Points on a hilly landscape, in no order, each with its height.
A climber steps from a point to whichever of its 2 nearest points has the largest rise for the distance, and stops where none of them is higher. Distance is the straight distance between rows; heights are no part of it.
j663 (h 262): [ -6   3 -10   4   5   1   2  -4 -11  16   0   6 -12   1   4  10  -3   0
  -3   4]
j731 (h 174): [  7  18  15  -5   4   6  -9   7   0 -12   8 -12   0  -8   8   6   4  -3
   6  -8]
j241 (h 332): [-30 -16  -6   9  -5  -3   2   7   1  17  17  11   5  16  27   0  -5   5
   1  -2]
j914 (h 271): [-25 -10  -9   1  10   9  -7   2 -10   5   6   1  -3   0   4   3  14   8
  -1   2]
j292 (h 679): [-16  -4  11   3  14   4 -16  13  -1  17  16  -5   8  -1  17   0   3  -6
  -1   6]
j592 (h 285): [ -3 -12   3  -7 -14   8   9  -2  -1 -21 -15  14 -18  17  -5  -6  -9  11
   2  -1]
j837 (h 333): [  3   4 -13  -1   4  -1   4 -13  -7  -1  -9  -7  -9  -5  -8   8   1   6
   1   2]
j596 (h 435): [ -7  -8 -12  -3  -1 -11   6   3  -5  -9  -2  16 -20  -2  -9   0   4   5
  -4   3]
j200 (h 241): [  3  -9  11   0  -8 -11   3  22   8  16   3  18   3   6   6  -6 -13 -18
  -1   6]
j773 (h 430): [ -5  -2  17   8   7  14 -12   2   6  12  12  -8  24  -2   5  -2  10  -5
   4   1]
j796 (h 154): [  0   7  -2 -14  -3  -1   3  -5  -6 -22 -10   0 -30   5  -4   4 -13  15
   3  -3]
j591 (h 626): [ 11   5 -12  -4   1 -20   1  -1   2  -2   1   3  -6  -8  -8   1   2  -6
  -5  -2]
j271 (h 451): [-29  -9   1   8   1   1  -9   4   3  22  20  -2  15  13  31   2  -6   2
   4  -2]
j582 (h 351): [-14  -6  -2   9   5 -14  -7   7  -4  35  18  14   9   4  13  -1  -8  -7
 -10   6]
j338 (h 57): [-12   9  -8  -4  -4   1 -11  -2  -3  -8  16  -1   6   2   8   5  13   5
   2 -21]
j166 (h 623): [ 24  12   0   4   5  -2  11 -12   2 -21  -2 -28  14 -20 -10  -1   9   9
  -2   5]
j279 (h 582): [ -4  -2  15  -2  11   0 -10  19   1  15   5  -2   1  -3   8   0  -3 -13
   1  10]
j581 (h 567): [ -1  -8   0  10 -13   0  22   2 -10  -9 -10  27 -21   7  -2  -3 -12   8
  -5   6]
j661 (h 385): [  9  -1 -11  -4   4  -8  10  -9  -3 -10 -14  -5 -17  -8 -17   2  -3   9
  -2  10]
j55 (h 96): [  5  12   2  -8   9  -5  -6   4  -1 -23   5 -11 -11 -14  -7   1  10   7
   2  -2]
j462 (h 528): [  5  -1  19  -3   7  -1 -12  20  10  10   7  -3  16  -7   0  -8   3 -18
   2   6]
j99 (h 130): [  9   4  -3 -17  -3  -6   2  -8   0 -32 -11  -9 -24   2 -14  -5  -8  20
   2  -3]
j681 (h 243): [ 17   4  11  -7  -2  -8   0  13   7   6  -8   3  -2  -3  -4  -6 -12 -19
   1   7]
j795 (h 655): [ 17   9  -4   3  12  -4   4  -9  -1  -3  -6 -21   7 -18 -12   1   7   2
  -2   6]
j750 (h 432): [-3 -9 -6  6  5 -5 -1 -1  3 18  1  8  7 -4 -7 -2  7 -8 -7  8]
j2 (h 464): [ 11  10  19   7   8  12  -7  -3   7  11   7 -13  27  -9  -2  -2  10  -7
   3   5]
j326 (h 596): [ 15   9  -3  -5  -2   2   8 -15   2 -30  -6 -19  11  -9 -13  -2  11  14
   2  -8]
j339 (h 450): [  1  -8   4   5   3  13  -2  -6   8   2  -8  -6  16  -2 -11  -5  12  -4
   3   5]
j294 (h 363): [-15  -3 -15   1 -13   4   2  -9  -4   6   1   9   4  14   6   7   0   4
   1 -15]
j642 (h 576): [-18  -5   4   7  10   3 -18   1  -1  28  20  -4  16   5  20   1  -2  -2
  -2   2]
j107 (h 463): [ 26   6  -1  -5   1 -11   6  -4   8 -21 -11 -19   0 -13 -15  -8  -3   0
   0   5]
j371 (h 157): [ 11   6   0 -11  -9   3   0  -8   4 -20 -10  -4  -9   8  -4   0  -6   3
   5 -12]
j485 (h 552): [ -1   3  -6 -10  -5  10   3 -14  -3 -25 -10 -11   6   0  -9   1  12  15
   6 -14]
j346 (h 365): [-15  -8   2   5   1  10  -9  -1   4  10  10  -3  15   6  10   2   8   0
   4  -5]
j529 (h 530): [ -3   2 -10   4   0   5  -4 -16   1  10   4  -4  17   0  -4   4  10   1
   0  -9]
j598 (h 193): [ 17  19  15 -11   7   1  -6   8   0 -13  -4 -15 -11  -8   2   4  -9  -5
   6   2]
j934 (h 353): [-14  -3  -4   7  15   3 -14  -6  -5  16  13  -4  13  -8  -1  -1  17   2
  -8   3]
j575 (h 212): [-23 -13 -14   8   3   3  -1  -4  -6  18   8  10   5   5   5   1   8   5
  -6   3]
j805 (h 476): [ 11  -2   3   1   8  -7  -3   6   7  10  -2  -3   8 -11 -12  -8   6 -13
  -3  11]
j564 (h 202): [ -4 -11   4  12 -12 -14  13  18   1  13   6  30  -3   7  10  -4 -12  -9
  -7   4]
j251 (h 484): [  5  -1  -6   4   0   6   2 -16   5  -2  -3  -9  21  -5 -13  -1  16   2
   1  -6]
j782 (h 478): [-17   3 -14  -5  -8   9   2  -6 -13  -2  -2   6 -11  12   8  11  -5   9
   4 -12]
j85 (h 448): [ -9  -1 -10   9  -4   2  -7 -14   1  25  10   4  17   9   5   6  -2  -2
  -1  -8]
j567 (h 306): [ -3  -1  -3   4   0 -15   0  10  -3  23  11  16  -1   1   7   2  -8 -11
  -7   2]
j463 (h 258): [  4   6 -10   3   3 -15   6   2  -9  18   2  13 -12  -3   1   7  -8  -6
  -8   6]
j648 (h 388): [ 24  -1  -2  -5  -9 -11  14  -6   6 -18 -21   0 -21   3 -15 -11 -19   7
  -3  12]
j483 (h 112): [ 12  12   2 -13   4 -10  -2   0   0 -25  -6 -13 -22 -10  -9   1  -5  10
   4   0]
j278 (h 349): [-10   4 -12   8  -4   1   0  -8  -9  25   7   9   0   9  14  10 -10  -1
  -3  -5]
j275 (h 720): [ 10   9 -12   2  11 -14  -2  -8  -3   7   3  -8   2 -15  -8   4   7  -1
  -7   2]
j551 (h 503): [ 18   6  18  -2   6   2  -5  12  11   1  -2 -10  17 -13  -8 -12   7 -15
   3   9]
j913 (h 182): [ 11   7  13 -10  -5  10  -4  -1   7 -34  -5 -11  -3   2  -4  -6   4   6
   6 -12]
j352 (h 467): [ 29  20  13  -1   2  -1   1   0   6  -4   0 -19  17 -13  -2  -1   0  -9
   3  -2]
j210 (h 400): [ -1 -16   5   6  -5  10   3   3  11   8  -9   4   9   7  -5  -6   1 -10
   3   8]
j42 (h 190): [-20 -15   1  -2 -11  11  -2   4   6  -7   2   4   3  17  12  -1   2   2
   8 -10]
j687 (h 531): [-17 -19   0  12  -2   4  13   9  -8   7  -2  22 -11   5   6   0  -2   4
  -4  12]
j770 (h 218): [ 23  11   9 -10  -1  -6  -1   4   6  -9 -11  -7 -11  -1  -4  -2 -15 -10
   4   2]
j276 (h 211): [  3   5  14  -6  -3  12  -7   4   6 -17  -2  -8   1   3   4   0   2  -2
   8  -9]
j380 (h 268): [  9   2   7  -2  -1 -12  -3  14   5  21   3   8   6   0   1  -1 -10 -20
  -3   3]
j909 (h 335): [-1 -9  5  2 -8  7  4  4  4  2 -8  9 -4 12  3 -1 -6 -7  4  2]
j261 (h 612): [-12   3 -12 -11  -4   9   0 -10 -10 -14  -6  -2  -6   6  -1   8   5  15
   6 -13]
j738 (h 336): [ 10  -6  -1  -4 -12   0  16  -7   0 -20 -21  12 -22  11 -13  -9 -14  13
  -2   5]
j911 (h 529): [ -2   1 -14  -7  -3 -13  -2   0   1 -12   4   8 -11  -2  -6   2   7   2
  -2 -11]
j416 (h 485): [ 19  13  19   6  12  10   0   4   6  -2   4 -16  23 -18  -7  -8  15  -4
  -1  10]
j587 (h 358): [  0   7   0   1   9  10  -4  -7  -5   3  -3 -11   0  -5  -1   7   5   1
   1   2]
j475 (h 398): [-26 -25  -1  15  -5  -2  12  11  -1  13   8  19   2  12  18  -3  -2   4
  -3   8]
j386 (h 361): [ -1   3  -6  -3  -8  10   9 -13  -9  -3 -15   2 -14  11   1   9 -10   7
   4  -5]
j163 (h 431): [ 21  -2  -6  -3  -1 -12  10  -5   6 -15 -18  -9 -12  -8 -20  -9  -7   3
  -1  14]
j665 (h 444): [ 20  19   8   0  10  -1  -4  -2   0  11   1 -16  13 -11  -1   5  -3 -10
   1   1]
j137 (h 465): [ -3  -3 -10   8 -14  -6  16  -1 -10   1  -1  25 -15  10   4   4 -10   3
  -6  -5]
j62 (h 80): [ -4  11  -2  -7   3  -2 -10   4  -1 -18  12  -5  -3  -9   1   3  16   5
   2 -14]
j446 (h 278): [-25 -11  -4   1  -5  17  -5  -4  -2   1   4  -3  15  12  11   3  10   9
   7 -11]
j491 (h 483): [ 28  10  11  -1   0   2   4  -3  11 -12 -10 -20  15 -12 -11 -10   2  -7
   2   6]
j448 (h 389): [-10  -6  -3   7  11  -8 -13  -1  -1  29  14   5  14  -4   2  -3   5  -7
 -11   6]
j7 (h 364): [-17  -6 -11   5 -10  -3   6   3  -7   6   6  19  -8  11  11   5  -5   2
  -3  -6]
j798 (h 189): [ 11   5   6 -10  -4  -3   1   4   1 -15 -10   2 -22   5  -4  -2 -14   0
   1   2]
j206 (h 346): [-17 -11  -6  -2   2   4   0   4  -4  -4  -2   8 -13   1  -2   2   6   5
   0   3]
j53 (h 729): [-15 -21   5  13 -15   4  20  10  -6  -9  -5  29 -13  14   9  -6  -8   9
  -3   5]
j988 (h 406): [  3  11   5   2  10   3 -11  -2  -3  17   6  -8   9  -5   4   5   2  -8
   0   1]
j38 (h 261): [ -6  -3   2  -5  -7   8  -5   2   3  -7   0   0  -3  10   6   3  -2  -2
   6 -10]

Call two points neighbours if one is among the 2 nearest of the other. Go from one point of each pair to the other, from neighbour to neighbour, staying as high as possible. Name the lowest point that can't be avoided.
j261 and j770 | j564
j292 and j53 | j241
j275 and j261 | j485
j53 and j261 | j294

Where does a climber stop that starts at each point below?
j914 | j275
j42 | j292
j750 | j292
j62 | j770
